Each scene shows the same named points in several views. A view is turned or mirrored, and shifted as a whole, has a little noise and may leave points out.

Scene 1
View 1
J560: [-23 -19  49 -32 -22  16  13   3  34  18   7   8 -28  72 -41 -40   6 -13
  50   3   2 -24 -39   9  20 -10 -26  31 -44 -13  -3   8  -6 -18 -13 -72
 -32  10 -26   9   6 -35   5   3  41  12 -21   4   6 -10  13 -16  18  23
  56   7]
J328: [ 17   8  33 -26  -7  15  21  -2  21 -22  24   8  14  24 -10 -15  22 -18
   3  34 -14 -12 -19  10  42 -38 -11  15 -30  25  12  12  25 -18  22 -14
 -22  -1 -39 -45  -3 -31  12  -6  28  -2  11  12 -33   0  23 -12  35  28
 -12 -18]
J17: [-15 -28  23  -5 -19   2 -28 -18   2  16 -18  14 -23  56  -8  -7  -9  -2
  27 -11  22 -34  -7   9   4  21  -3  19  -5  18   3   2  -2   1 -29 -26
 -15 -17 -37  16 -13 -35  12   6  26  -2   6  18   4  17  -4 -32   6 -41
  18  -4]
J331: [  5 -16  31 -14 -15  20  -4 -30  24   7  -1  21  13  16   0  10   0 -10
 -10   4  -4 -11  -3  24  22   4  -6  11  -8  23  18  -5  11 -16  -2   0
  -1 -10 -42 -12 -21 -27   9  -9  21   6   3  17  -6   4   2 -20  13  10
   7 -21]
J458: [ -2 -13  35   1 -15  10   1 -16  24  -3  16  11  11  26  -2   4  -1 -11
  -9  19  -2 -27 -10   8  29   7  -8   8 -28  32  13   2  11 -23   8 -14
   2  -8 -49 -22 -30 -57  11 -14  16  12   7  18  -4  16   9 -17  15  26
  10 -23]
J587: [ 19 -10  42 -22 -21  28 -17 -34  12  -8 -35  17  35   3  18  35   2 -23
 -36 -16   8 -16  30  31  17  11 -15  15  14  27  26  -3  10  -6  -1  21
  -2  12 -47 -15 -29 -15   2  -5  -1 -12   8  21 -10   6 -13  -9  14  21
   1 -22]
J384: [ 10  -1  25 -38  12  12  39  -7  25  11  31  20  -4  30 -37 -37  27 -10
  35  34 -20  17 -43  20  48 -55 -10  12 -35   3   4   3  27 -12   6 -28
 -32 -29 -20 -31  23 -16  21  -9  55   1  -6  12 -31 -11  29 -26  26   4
  -5 -10]
J649: [ -1 -13  30  -6   4  13  17 -20  30   7  20  16   2  20 -16  -6   2  -1
   7  13 -10   0 -21  24  35 -16   1   7 -23  22  13  -3   8 -14   1  -9
  -2 -16 -40 -19 -13 -29   7  -8  29  12   3  21 -11   2  11 -19  12  13
  -5 -18]
J92: [ -8 -21  42 -24 -32  16 -22 -12  14   6 -21  10 -11  54 -10 -11  -1 -18
  18 -14  14 -37  -1  15   7  14 -26  29 -16   5   6  10  -1  -2 -18 -38
 -25  10 -36  11  -8 -38   4   7  19  -5  -5   9   6  -1 -10 -19  21   3
  37   0]
J659: [  2 -13  34 -17  11  13  21 -17  28  -7   9  14   8  15 -11   1   5   1
  -4  11  -7  -1  -9  23  27 -18   1   3 -10  17  19  -2   1  -7  12  -2
  -3   0 -43 -20  -8  -7   3  -1  22  12   2  22 -16   3   8  -3  15  19
 -13 -19]
J53: [  0  -4  34 -45 -11  14  19  -8  24  15  16  19  -7  48 -33 -34  18 -23
  40  19  -7  -4 -37  22  36 -36 -23  25 -35  -6   4   6  18 -13  -6 -43
 -40 -19 -19 -18  14 -24  18  -2  44  -5  -9   7 -13 -14  20 -30  27   5
  25   0]
J93: [ -7 -26  31 -20   6  10  18 -20  34  22  18  22 -11  32 -29 -20   1   4
  31   5  -4   4 -31  30  25 -14  -2   9 -20   8   8  -9   6  -9 -10 -24
 -12 -23 -27  -2  -3 -19   9  -5  45  17 -11  17  -2  -3  10 -20   9  -2
   7 -12]
J564: [-18 -29  37 -25 -25  17 -20 -25  26  32 -16  22 -13  55 -19 -14  -7 -13
  28 -15  12 -23 -12  26  10  17 -18  27 -18  -2   2  -4  -4 -11 -27 -39
 -23 -11 -27  23 -15 -34   7   2  26   5 -13  12  17   0  -8 -26   9  -6
  45  -1]
J485: [-17 -34  41 -13   0  19  -8 -20  29   5 -28   6 -11  39 -18   4 -10   2
   5 -28  20 -21   7  25   5  13  -7  17   5   7  15   2 -25   4 -14 -13
  -3  20 -41  23 -16   0  -8   5  14  14 -12  19   8   0 -17   0   2   9
  15  -6]
J785: [  9 -16  35   0  25  19  37 -26  43  -6  30  14  19 -12 -15   8   1  12
 -19  21 -19  16 -11  25  41 -23  13 -12 -10  35  26  -9  10 -11  21  18
  19  -7 -45 -34 -22  -9   4 -12  23  25   1  28 -22   3  12  -3   4  33
 -34 -31]
J209: [  8 -11  33 -13   0  17  18 -23  28   3  16  17  19  10  -8   2   6  -6
  -7  14 -13   0 -11  28  36 -15  -4   6 -13  25  17  -7  16 -14   7  -1
  -3 -11 -39 -26 -17 -22   9  -9  25   6   1  18 -18   0   7 -13  14  19
  -7 -24]
J266: [ 12 -19  23  12  29  11  26 -33  27 -10  19  17  25 -22   4  22  -3  21
 -27  12 -16  13   5  30  37 -12  22 -16  11  48  27 -13   9   0  19  38
  29 -20 -44 -27 -29  -6   6 -11  18  16  14  31 -24  19   7  -6   0   7
 -55 -36]
View 2
J53: [ 27 -23   0 -47  -9  -6 -20  -8 -18   7 -25 -14 -33  20 -15  43  15 -43
  12   6   8 -25 -11  16  -4 -13 -31 -22  -4 -29   3 -20  43 -12 -11  19
  -9 -33  11 -23  -8  29  17   8  11  12 -13   1  34   2  18   0   0  38
  31 -33]
J93: [  5 -16   7 -37 -13   7 -25   5  -7  -8   2 -28 -30  11   9  27  12 -22
  -3  17  13 -16   3 -19   7 -24 -28 -39   0   1 -17 -17  29   3  -2   4
   9 -28  11 -28   1   7   1   9  28   1 -18  -2  29  -1  12  -6   4  16
  37 -21]
J785: [-59   6   5 -15 -31   4 -41  21   2  16 -10 -18 -34   7  29 -12  14  10
 -30  32  -8   8  13 -42  33  -2 -10 -20   5  14 -38 -10  -5  -9 -15  -2
 -21  -1 -11 -36 -12   6 -29  -4  29  -5  -3  24  31   7  13  -8  25  18
  -2 -15]
J266: [-61   5  10   2 -30  19 -51  34  15   9  14 -46 -26 -18  48 -40 -13  35
 -23  20  -2  13  18 -46  35  12 -19 -21  13  34 -31  -5  -8   3  -8 -20
   0   4 -11 -17  -8  -8 -41   6  39 -11   9   7  11   2  -4 -12  18  12
   9 -11]
J587: [-38  21   0  19 -19  30 -26  23  30  15  -4 -45 -15 -29  -3 -22   8  18
 -10  12  -2  20  19   2  -5  27 -49  16   6  16   4 -16  19   0 -23 -23
   0   5 -11 -32   3 -26  15   3  37   4  10  27 -34  -1  14  21 -17  47
   4  -9]
J649: [ -7  -6   5 -30 -17   6 -31  10   0   4  -6 -18 -31   6  13  13  14  -8
  -9  19   2   2  14 -20  17  -2 -28 -25   6  -8 -20 -15  14  -3  -9  -1
  -6 -10   2 -34 -13   5  -8   9  33  -4  -5   8  31   2  15  -1   9  29
  15 -21]
J458: [ 10  -2   3 -29 -13   8 -31  14  28   6   4 -18 -16 -18  10  21  25   1
  -9  12   0  18  36 -21  12  10 -55 -12  27 -41 -19  -8  18   0 -15 -34
   5   8  11 -50 -20  -6  -3   4  65 -11   4   3  16  -8  21  11  -1  54
  -3  -5]
J328: [-10   0  -2 -25 -19   1 -33   3   2  23 -37  -4 -35   9   0  18  21 -14
  -6   7 -15  -8   6  -4  21   9 -18   1   2 -33 -10 -11  27 -29 -30   9
 -28   0  -6 -29 -17  24 -15   2  27   3   1  16  37   4  19   0  13  53
 -18 -27]
J384: [  1 -21   2 -52 -26  -8 -37  -4 -28   8 -37 -13 -40  30  -1  29   8 -31
   9  10  -4 -31 -20  -1  14 -11 -13 -27  -9 -24  -6 -13  29 -19 -16  32
 -29 -24   7 -14 -17  46 -13   4   7   6  -7   2  58   9  11 -18  19  30
  19 -37]
J564: [ 36 -10   8 -33   3  20 -15  10  10 -12  18 -37 -20  -8 -10  38  19 -30
   9   9  25  -7  14   4 -13 -15 -56 -28   7  -2   2 -23  45  13   4 -11
  32 -32  15 -37  12 -19  37  10  43   4 -16  -6  -4  -8  20  17 -29  30
  49 -10]
J560: [ 50  -9   3 -59   6  -6 -13 -11 -14  -9   2  -1 -33  22 -20  70  39 -61
   2  11  14 -27   4   6 -15 -30 -35 -27  -7 -28 -11 -23  54  -8  -4  17
  10 -39   6 -43   3  -9  35  -5  30  11 -33   4  24  -8  37  16 -21  36
  33 -21]
J485: [ -4  17   8 -15   4  20 -21  16  13 -13  32 -34 -25  -7   7  13  12 -12
 -15   9  10  -8  18 -12  -4  -8 -31 -13  -5  32 -14 -17  40   4  -6   1
  25 -26 -13 -24  23 -49  20  -9  44   9 -13   6 -20 -10  25  22 -33  23
  36 -13]
J209: [-26   0   0 -17 -23   9 -33  11   6  14 -13 -23 -29  -3  11   1  16  -4
 -10  23  -1   5  11 -16  15   1 -30 -13   7  -3 -13 -13  14  -4 -16  -5
 -14  -3   0 -37 -10   7  -8   6  26  -1  -2  18  19  -1  13  -1  10  32
   6 -17]
J331: [-15  -1   5 -12 -22  13 -28  13  16   7  -6 -33 -20 -16   7   5  13  -1
  -8  21   6  11  16 -10  10   7 -43 -15  10  -5  -7 -12  15   3 -10 -19
   6  -1   5 -36  -3   0   5   9  36   1   1  13   3  -1  14   9   0  39
  15 -12]
J659: [-25   7   4 -16 -17  11 -33  14   3   7  -3 -20 -34   0  12   7  11  -8
 -15  17  -4  -5   9 -17  17   2 -22 -11   0   8 -21 -10  18 -11 -16   5
 -12 -10 -16 -25  -4  -2 -14   0  29   0  -2  17  14   5  16   0   4  28
   9 -20]
View 3
J785: [  3 -11  26   9  20  -3 -24 -24 -14  13 -17 -21 -22 -20  13  16 -25   0
  15   6 -30 -19  48 -26 -51  -4  19 -21  29  23  27 -10   8 -18 -13  23
  23 -17 -23   9  12 -25 -10   2 -18   1  -1 -25  38  29   2  54   3 -33
   0  37]
J92: [ -8   8 -13  11  18  26   2 -23  -6 -21 -32 -38   0   4 -21  17  13 -40
 -40 -15  29  -7 -21   4  -8 -26   6  19  14  -7  12 -12 -33 -11  21 -32
 -16  -3   1   9 -22  49 -15 -21  -8   0 -17  11  19   7 -17   4   0 -57
   0  -9]
J266: [  1 -20  16  15   8 -16 -43   1   1   2 -13  -3 -15 -26  27  14 -36  -5
  23  29 -12 -43  53 -32 -47   8  29 -42  30  30  22 -14  -6 -10   1   6
  -1  -1 -20   9 -11 -28 -10  -7 -36  17   7 -23  18  17   8  46  12 -18
  12  51]
J587: [  5  -6   2   2  13 -21 -44   8  -1   2 -40  -2 -20  -5  13  10 -18 -41
  -7  11  -3 -34  16  -9  -7 -16  27   1  17  19 -17 -17 -30 -25 -15 -24
 -16 -15  25   8 -22  18 -19 -22 -42  17 -20  11  49  16  -7  27   5 -51
  -7  32]
J485: [ -5   0 -18  10   0  -5 -15 -25  -5 -31 -27 -43  -7   0  -2  26 -21 -47
 -19   1  26 -31   5   4 -10 -32  26 -16  30  -8  14 -11 -26 -23  29  -9
 -21  -7 -13  -6 -17  28 -27 -25 -14 -18 -21  -7  15   8 -18  21 -19 -57
   9  11]
J560: [-12  13 -14   8  25  44  34 -66 -12 -31 -30 -72 -11   7 -33  18  22 -23
 -48 -34  25  19 -20  17 -24 -41 -10  27  26 -16  40  -6 -12 -11  26  -8
  18  -6 -11  13  10  42 -14  -7  25 -29  -7  -7  21  17 -27   2 -17 -69
  -2 -24]
J659: [ -6  -8   3  15  13  12 -14 -18  -8 -12 -18 -21 -14 -19  -3  19 -21 -21
  -9  -5 -12 -22  18 -17 -24  -8  19  -8  20  11  17 -21  -7 -22   6   8
  -1 -15 -21   1  -9   3 -16  -4 -14  -3  -9 -10  32  20  -5  40  -2 -42
  -1  18]
J93: [ -7  -8  -6  10  16  26   6 -48  -2 -21 -17 -45  -9 -13  -6  13   2   4
 -20  -7  15  -8  10  -4 -48 -22   3 -11  30   3  42   2  -5   0  24  -5
  23   1 -16  21  11   7  -4  -1   2 -14  14 -19   8  10 -14  13  -3 -43
   6  10]
J17: [ -7  -4 -20  11  12  26   1 -13   2 -23 -24 -28   5  -9 -12  17   9 -26
 -25   7  47 -14  -6   0 -21  -9  10   3  11   1  24 -11 -35   9  40 -39
 -24  16 -13  15 -33  35 -12 -21 -16   2  -2  -4  -6  -3 -19 -10   8 -40
  17   4]
J564: [ 12  13 -16  -4  19   8   2 -42  -6 -25 -42 -59  -9  22 -13  10  13 -40
 -40  -3  46  -4  -8  16 -29 -41  -4   9  28 -12  23   5 -28  -7  26 -43
  -2  10  14  10   1  43 -21 -27   0 -11 -10  -6  19  -1 -24 -14  -8 -67
  -2  -4]
J209: [ -1  -9  15   9  24  12 -14 -21 -11   4 -27 -22 -21 -13   6   7  -4  -4
  -6  -1 -18 -10  22 -17 -44 -10  10  -1  20  16  20  -8  -6 -13 -11  -3
  18 -10  -2  15   9   2  -3   1 -14   4   4 -11  39  21  -4  35   5 -44
  -4  20]
J53: [-13  -9 -23   4  35  51  19 -51  -5 -18 -26 -38 -14 -16 -28   2  17  18
 -47 -34   3  12 -14  -1 -34 -25  -9  20  13  -1  29  -6  -9  -3   4 -10
  28 -11   6  39  22  29   6  13  17 -12  18  -3  27  17  -8  12  -6 -65
  -7 -16]
J384: [ -9 -19  -5   9  32  54  20 -54  -5 -10 -18 -28 -13 -31 -27   4   8  46
 -32 -37 -20  10   6 -17 -51 -14  -9   2  12   9  42  -6   3  -1  -3  18
  47 -18  -9  47  34   2  11  25  12 -15  32 -11  29  23   4  31   2 -57
  -7  -7]
J328: [-13 -12  17  17  39  39   3 -23 -16  12 -22 -17 -23 -21 -19   4   6   4
 -14 -25 -35  11  15 -21 -31   5   3  20   5  14  23 -22   1 -16 -19   5
  19 -26  -9  25  10   7   5  18  -1   9   0  -3  51  35   1  41  11 -43
  -8  -4]
J458: [ -5   8  25  10  33  12  -4 -19 -24  16 -35 -32 -14   4  -6   9   9 -31
   3   2   3   5  21 -11 -36  -1   1  17   8  13  27 -12  -6 -11  -4 -22
   9  -2 -14   1  -9  14 -14 -12  -8  16 -17 -12  36  29  -9  24  17 -36
  -6   4]
J649: [ -7  -6   8  10  27  21   0 -32 -11   0 -24 -35 -14 -16  -1  10  -6  -4
  -4  -4  -5  -8  23 -13 -45  -8   8  -5  21  12  32  -8  -2 -12   5   1
  18  -5 -14  18   4   4  -6  -5  -6   1   5 -16  23  19  -3  26   4 -39
   1   9]
View 4
J266: [ -3  -4  12 -17 -20 -25  -7   8  34  21  38 -13 -22  -8  36  -3   6  13
  37   3 -36  -1 -11   9  15  40  38   0 -25  29 -13  14  -2  27   3  24
  -5  39 -17  -5 -23  23   8  14 -47  18  -7  10 -38 -10 -25 -23 -39  16
  -1  -8]
J17: [-22 -20 -11 -23   5  11  -1   3   7  26  19  31  -4 -21 -31 -17  10   1
  -7 -34 -11  40 -15   6   8   3 -15   7  -7   6  20   1 -22  12   0 -26
 -39 -19  39   6 -10 -11 -11   3   2 -36 -11  32 -60  13  -7 -18  10   5
  -6  15]
J564: [-29 -13 -21 -36   6  12   2  13 -10  26   2  36  20 -15  -6 -21   8  21
  -9 -54   8  36 -25   7  -4  -6 -41  -2 -18   0  18  -1 -20  15  -2 -20
 -35  -7  46   6   2 -18 -12  -3  -9 -34 -24  28 -58  18 -10 -26  37 -11
 -20   7]
J785: [ -1   0   1 -21 -22 -25  -5  -4  -2  23   7   5 -11   2  61  -4   8  31
  38  -7  -3 -15   0   5  14  23  32   1 -24  19  -2  15  -6  13  -6  44
   8  59 -15   3  -7  20  14  13 -53  16  -6  -2 -25  -3 -28  -7 -11  -2
  -3  -5]
J485: [-15 -20  -8 -19  -6   2  13  23  14  22  24  12  10   4  14 -36   2   6
  17 -41  21   7 -40  -4 -12   9 -19   9 -25   9   2   9 -14   9  15 -18
 -35  21  24   5 -12 -24 -13   8  -5 -11 -34  38 -62  -4  -4 -27  20  11
 -14  -4]
J331: [-17  -2  -3 -24  -1  -7  -4   5   0  14   9  14   5  -9  20 -15  10  28
  14 -25 -12  19 -13   4   9  23  -2   5 -20  22   2  10   1  16   6  10
  -8  15   4   8 -13  -6  -9 -12 -34 -22  -4   6 -36  20 -14 -20  10   5
  -7  -6]
J587: [-16 -11   0 -21   5  -2   7  20  22   6  21  -8  10   1  16 -33  -4  21
  20 -28 -16  14 -29 -10   0  43  -3  13 -28  45 -14  24  16  13  38   4
  -2  19  -5   9 -28 -28 -30 -39 -41 -25   0   9 -41  17  -8 -33  -8  23
 -10 -20]
J560: [-18 -21 -23 -22  -4   6  -2 -12 -64  24 -38  77  13   0  20 -21  13  37
  -3 -57  60  16   9  -7   7 -29 -31   2 -11 -22  40   0 -30  -4 -22   5
 -29  21  49  17  26 -12   6   5   2 -36 -19  13 -41  16  -9   6  72 -37
 -21  23]
J458: [-27 -14  -9 -15 -12 -17 -12  -9 -21  15 -17  27   1  -7  11  -9  21  31
  16 -19  -1  11   6   0  25  18  17   5 -18  17  11  10  -3   6   1  18
 -14  18   2  15 -10 -19 -10 -14 -39 -20 -12   7 -30  38 -15 -18  13   0
  14   4]
J328: [ -8 -17   1 -14   0  -3 -10 -21 -44   8 -14  41 -11   2  41 -18   6  29
  16 -16  23   0  25 -18  19  22  15  12  -8  20  16  20  -3  -3   2  35
   9  38   0  21  -1   5  -7 -13 -34 -26  21 -19  -9  12 -13  11   5  -7
  -7   6]
J649: [-12 -11  -5 -22  -9  -6  -8  -7 -11  23   3  30  -8  -6  29 -11  10  31
  16 -22   4   7   3   2  11   9   7  -1 -16  13  11   7 -16   9 -13  19
 -10  27   4   8  -1  13   8   9 -32  -7  -5   5 -31   6 -19  -6   8  -5
 -11   4]
J92: [-27 -20 -14 -24  10  15   7   2 -16  16   3  35  12  -8 -10 -31   1  12
  -5 -48  17  31 -17  -7  -4   2 -30  12  -9  10  16   9 -10   7  12 -21
 -30  -3  38  11  -6 -31 -24 -20  -3 -41 -11  19 -54  21  -2 -19  31  -2
 -10   8]

Which points are out of place in each view (at most two, in the order of its rows)? Write - if all are in place.
view 1: J266
view 2: J458
view 3: J659, J564
view 4: J560
